Each row is a point on a landscape with many valleys, with its height.
A ball rolls from a point to the lowest of its 2 nearest points, and stops where none of them is lower. Distance is the straight distance between rows; heights are no part of it.
k_424 height 46.6: [137  85 102  94  93 147 110 124  84 132 109  80 162 147 131 169 152 132
 154 179 152 120 134]
k_472 height 35.7: [178 156 123 115 148  99 109 110 144 118 199 168  80 127 158  98 101  78
 140 124  93 143 149]
k_949 height 23.8: [195 179 123 120 124  94 131 160 186 138 118 103 140 176  90 140 131 125
 143 108 139 131 117]
k_706 height 48.0: [110 148 136 155 131  99 167 135  76 163 133 125 156 144 142  92 117 121
 138 126 137 132 100]
k_643 height 64.4: [125 149 147 175 135 121 143 184  89 129 118 102  99  99 134 124 151 149
 148 144 106 138 171]
k_762 height 47.1: [138 123 120 164  98 164 145 156 135 115 146 127 163 129 152 109  89 104
 191 140 128 116 162]
k_552 height 42.1: [122 160 108  99 181 170  98 130 128 146  81  89 115 166 157  84  82 141
 111 112 175 173 101]
k_692 height 31.8: [110 127 109 136 160 131 141  51 117  97  89  81 128 132 107 139 114 140
 156 138 148  96 155]
k_828 height 16.2: [122 105 125 106 151 167 121  65 115 136 150 143 164  79  69 166 141 125
  89 149 121 134  88]
k_996 height 44.3: [116 138 136 171 112  53 154  84 110 104 166 171 124 134 167  82 128 134
 108 180  91 159 112]
k_663 height 20.2: [113 109 120 128 122 136 136 131 167 137 151 108 160 124 137 158 137 116
 111 131 111 153 144]
k_149 height 38.3: [ 59  97 112 151 162 140 142 119 132 152 137 143 106 116 149 119 113 128
  80  84  82 138 145]
k_356 height 44.2: [157 171 123 114 201 174 110 103 146 110  63 111 126 164 100 140 131  96
 100  84 169 174 145]
k_644 height 40.9: [180 148 132 120 130  94 139  64 118 139 142 115 159 174 139  83 107  90
 171 106 148 163 103]
k_196 height 36.7: [115 121 108 114 176 121 132  45  91 127  63  69 115 153 116 105 111 176
 147 102 155 129  98]
k_802 height 39.6: [143 165 124  95 161 134 114 142  93 163  75  88 142 171 121 111 129 143
  98 105 204 155  86]
k_228 height 14.8: [ 95 125 114 110 102 135 149 119 168 142 150 132 149 139 146 168 125  64
 128  43 117 125 203]
k_816 height 45.5: [127 107 131 149  83 149 142 132  98 112 101  96 185 143 135 140 121 122
 198 169 154 104 139]
k_91 height 43.8: [150 153 156 135 143 146 111 149 101  95 125  99 124 123 121 154 170 186
  73 179 203 107 156]
k_469 height 28.7: [141 156  92 101  98 105 145 164 163 140 184 152  80 131 106 168 139  63
 139 102 133  94 157]
k_864 height 49.9: [ 69 115 136 136 128 103 161 163  61 154 121 149 157 130 123 147 159  90
 118 124 149 109 118]
k_841 height 36.3: [146 133 127 102 158 149 113  77 108 147 120 120 133 152 166  68  99 123
 139 130 146 168  78]
k_489 height 9.3: [ 63 112 147 123  79 115 146 123 146 138 168 187 135 117 105 184 120  69
 118  47  96 107 172]
k_248 height 19.3: [ 79 114  91 117 159  88 135  95 133 140 144 133 105 158 111 145 108 105
 115  96 110  80 123]
k_318 height 29.2: [133 116 145 107 158 144 104 142  93 138 109 167  99  89  74 129 129 123
 143  97 104  55  89]
k_462 height 17.8: [106 102 130 145  89 102 123  95 136  84 128 121 100 128 120 184 168  90
 137 179  94 165 176]
k_54 height 25.4: [ 82  82 133 138 115 140 127 161  85 178 126 127 138 115 155 144 165 130
  90 114  71 180 146]
k_766 height 43.6: [152 153 109 128  67  75 143 152 157 124 150  89 123 153 115 138 117 121
 190 158 154  97 121]
k_363 height 45.3: [181 144  60  77 147 158 143  76 144 162 139  76 103 126  80 129 131 134
 158  84 127 112  96]
k_404 height 39.9: [107  98 105 123 117 142 119 193 138 173 154 148 115 106 147  98 108 146
 121 139  68 106  84]
k_276 height 43.9: [183 131  92  87 140 173 143  62 137 133  90  66 144 113  60 156 134 174
 168  93 163 118  96]
k_122 height 22.2: [180 191 122 152 116 101 156 128 170  96 116 105 115 156  77 171 150 107
 146 115 138 135 165]
k_277 height 51.1: [154 108 102 110 157 153 105  94 158 103 102  92 148 173 154 140 117 108
 137 158 150 146 161]
k_82 height 33.9: [121 144 126  99 179 164 123 161 141 146 160 162 128  96 162 111 135 107
  68 133 161 128 130]
k_984 height 36.5: [204 137 138  59 118 132  99 124 109 148 111 111 143 146 135 113 156 154
 145 127 199 134  67]
k_505 height 17.9: [ 97 147 130 132  79  96 152 145 208 111 140 120 129 138 133 189 132  95
 127  80 136 121 200]
k_497 height 33.7: [175 152 126  84 141 136 114 136 108 130 115 122 116 113 104 136 165 129
 131 146 164  98 103]
k_862 height 70.3: [ 87 106 137 157 112  81 118 167 162  96  99 152 132 154 172 112 130 181
  80 160  98 143 144]
k_897 height 42.2: [191 161 125 103 154 171 124  81 134 138  68  85 142 158  77 126 138 143
 141  82 173 166 100]
k_223 height 69.0: [104 129 133 142 135  60 125 122 187  93 122 131 119 158 166 148 133 134
  92 135 124 145 172]
k_206 height 42.6: [201 170 108 117  97  92 155  87 147 130 166 101 127 159 122 110 125 110
 194 114 155 127 123]
k_915 height 46.3: [124 136 151 146 100  67 162  66  79 144 154 127 152 136 137  97 138 129
 152 159 120 154  83]
k_691 height 68.2: [116 158 117 108 122  40 137 117 162 109 150 139 112 170 148 156 148  87
 103 154 154 120 133]
k_401 height 49.8: [155 132 131 157 129 133 119 160 149  95 132 147 134 165 178  80  48 111
 177 124 126 105 167]
k_377 height 20.1: [134 151 132 149  91  80 136 168 202  97 142 117 106 118  83 179 126 123
 143 122 108 106 162]
k_729 height 49.2: [155 110 121 119  95 104 127 107 101 132 126  74 122 127 161  99 150 202
 188 182 138 123 114]
k_42 height 22.5: [130 144 114 131 122 155 153 142 106 143 131 101 142 107  90 174 178 101
 129 129 130 145 164]
k_89 height 46.2: [119 121 169 112 128 167  82 131  78 145  92 138 107  96 124  72 121 235
 103 121 153 145  28]
k_500 height 43.0: [135 140 148 127 106  73 143  96 109  95  92 100  99 131 111 119 156 170
 203 126 158  68 126]
k_439 height 45.7: [150  91 125 105 125 139 129  65 103 133 110  94 118 103 156  77 131 206
 183 128 137 145  82]
k_357 height 25.5: [ 79 109  78 124 132 113 147  70 104 108 125 122 110 143 127 130  92 120
 163 142 140  50 133]
k_2 height 43.2: [137 140 153 113 145 145 108 153  77 169  97  96 113 125 132  87 120 191
 118 121 160 147  74]
k_633 height 30.0: [179 147 147 101 137 170 101 182 112 120 125 164 123  89 119 133 146  88
 157 137 147  83 131]
k_998 height 38.7: [206 123 167  84 125 146 111 121 126 120  78 110 125 117 111 111 164 192
 188  81 185 131  81]
k_846 height 47.4: [127  84 165 146 124 179  84 134  99 110  93 151 162 136 128 124 133 182
  75 165 137 141 108]
k_7 height 31.5: [ 59 105 134 158 126 119 164 145 126 184 139 127 167 119 124 139 132 130
  87  78  77 176 115]
k_614 height 16.6: [ 73 114 151 163 132 129 139 116 110 110 139 200 120 130 103 146 112  78
 118  53  85  96 163]
k_415 height 47.8: [140  99  76  78 112 123 120 152 130 136 107 102 140 162 139 152 119  97
 176 149 147  80 120]
k_341 height 58.4: [143 145 160 134 137 166 113 194 188 145 122 136 150 106 153 134 114 119
 108  69 107 181 175]
k_592 height 56.1: [161 131 140 119 162 177  86 143 214 114 116 126 136 132 121 142 104 109
 110 105 115 163 150]
k_254 height 53.5: [133 121 122 138 154 146 100 133 205 108 139 134 122 157 142 110  57 121
 129  94 111 116 147]
k_259 height 51.0: [115 107 145 129 116  91 121 132  80 122  86 140 140 155 116 148 168 115
 127 151 124 117 123]
k_883 height 52.7: [146  97 140 108 162 139  70  68 147  96  84 104 135 181 143 121 119 154
 111 159 140 159 115]
k_471 height 26.3: [143 146 102 117 118 146 140 205 130 128 136 130 102 102 133 152 148  80
 154 121 134  87 179]
k_804 height 40.7: [193 156 178 119 128 108 136 113 114  91  76 121 118 116  73 129 169 171
 188  88 157  98 113]
k_4 height 44.4: [153 151 156 165  69 108 144 151 147 108 112  92 170 135  84 146 124 133
 193 147 144 110 131]
k_625 height 60.9: [144 174 135 149 155 140 149 177 153 145 163 149 112  96 131 122 116  97
 109  57 110 154 180]
k_730 height 66.8: [ 81 126 130 138 106 120 156 206 113 153 142 174 153 112 206 106 141 132
  89 134 128 125 148]
k_852 height 17.7: [147 181 126 127 112 122 168 164 121 165 189 127 136  86  92 150 168  96
 109 142 136 143 112]
k_38 height 58.9: [ 86 107 129 172 148 185 114 136 125 136  85 108 126 122 130  81  84 185
 109 117  84 163 111]
k_165 height 20.3: [ 96  78 145 157  82 107 108 132 106  98 117 136 120 139 143 160 182 146
  97 183  77 170 158]
k_866 height 48.7: [118 112 162 137 125 201  62 141 111 137 107 139 130 125 131  89  99 204
  49 149 144 170  65]
k_437 height 23.7: [ 95 117 150 157 156 142 133 124  75 112 118 197  94  92  92 125 129  96
 131 103  88  72 132]
k_836 height 67.7: [ 95 139 134 117 101  55 155 177 139 138 154 170 137 140 183 138 147  97
  97 134 148 120 133]
k_218 height 49.3: [122 116  90  89 151 131 128 131 150 108  93 106 143 160 138 173 137  98
 121 130 175  98 164]
k_434 height 34.3: [ 75 101 111 147 160 149 132 116 123 115 132 195 117  97 154  76 120 147
  53 132  91 126 111]
k_127 height 71.5: [ 92 112 143 155  93  52 133 159 171 134 137 128 136 147 133 138 138 171
  93 152  62 154 102]
k_548 height 15.9: [119 131 144 166  57 104 152 126 109  95 143 136  78  97 126 176 144  45
 162 160 119 156 198]
k_786 height 22.0: [109 134 155 145 158 134 130 127 133 133 161 198 140  95 124  97 109 121
  83 123 118 116 101]
k_348 height 21.9: [125  93 115 100 157 162 100  51 157 121 126 137 171 132  94 137  98 116
  97 130 118 141  75]
k_163 height 72.2: [144 143 153 145  99  74 123 175 141 139 158 114 125 113 125 128 138 166
 126 177  91 156 102]
k_340 height 18.0: [106 110 153 152  50 104 141 163  90 138 151 161 120 103 122 172 157  63
 156 154  88 144 137]
k_738 height 23.5: [144  85 155 165  95 120  93 156 101 114 112 148 112 124 141 120 149 162
 128 172  21 185 138]
k_736 height 23.3: [ 87 116 143 127 136 156 122 111 134 110 158 171 142  67 101 168 151 139
  66 177 132 107 120]
k_991 height 55.9: [120 158 113 133 121 110 159 142 133 142 195 130 119 102 149  86 105 138
 145 163 150  83 107]
k_876 height 20.4: [ 68  75 124 150  56 138 145 164  90 137 134 178 147 102 150 147 166 109
 118 148  73 143 139]
k_417 height 52.8: [122 138  95 123 128 139 144 142 101 139 151  91 110  92 154 102 141 169
 147 182 142 103 133]
k_763 height 47.9: [154 125  78 101 157 165 130  73 148 129 158  96 113 115 119 120  95 112
 163 127 124 103 138]
k_783 height 31.4: [162 158 123 104 126  89 121 114 138 126 214 181  76 149  96 126 103  67
 140  99 122  97 151]
k_20 height 65.7: [ 94 132 140 175 114  84 160 194  73 136 124 155 102 107 182 102 144 136
 127 159  96 134 157]
k_652 height 55.3: [140 106 143 175 153 204 116 122 130 105 103 138 149 113 142  82  88 158
 140 146 112 141 146]
k_719 height 29.1: [125  88  88  92 143 167 112  73 131 143 137 138 167 153 166 100  83 103
 120 154 139 137  83]
k_456 height 51.5: [151 118 115 124 165 195 106 116 161  93 118 109 127 100 126 122 100 149
 147 155 136  88 148]
k_449 height 40.8: [156 161 158 150 151  82 128  91 126 120 179 171 124 133 168  79 110  98
 117 145 112 179 117]
k_710 height 24.1: [159 137  91  96 140 127 132 129 187 156 147  97 153 167 110 145 117  89
 119 103 140 152 115]
k_627 height 40.0: [138 153 130 120 175 165 123 139 133 116 128 124 139 124 150 129 137 134
  87 163 197 120 166]
k_977 height 63.5: [ 85 120 156 180 141 171 127 159 180 142 129 143 158 102 136  91  78 167
  92  85  86 170 124]
k_328 height 34.2: [104 114 121 109 130 122 123 193 129 152 142 163 107 103 113 145 132 107
 115 106  98  65 106]
k_303 height 14.9: [ 46  94 109 122 101  94 155  99 132 135 162 161 121 132 103 180 132  83
 103 106 121  90 126]
k_857 height 41.1: [104 102 110 103 162 127 122  40  89 133  84 114  87 122 150  65 105 202
 142 117 124 128  68]
k_787 height 46.0: [150 102 168 141 137 188  63 128  94 109 115  98 126 119 108 164 146 202
  57 156 171 123 128]
k_587 height 62.9: [142 176 136 172 164 116 152 150 107 134 136 117  82 100 100 129 141 105
 139  95  99 127 174]

Where does a ball stop that starts at each point below?
k_706: k_471
k_38: k_897
k_729: k_489
k_766: k_828

Call two points neighbours if one is among the 2 nearest of the other. Go from one point of each pair to the other, from neighbour to neighbour, staying as low as possible. Name the highest point that can't be avoided.
k_489, k_852: k_710
k_802, k_548: k_552
k_548, k_828: k_149
k_786, k_828: k_736
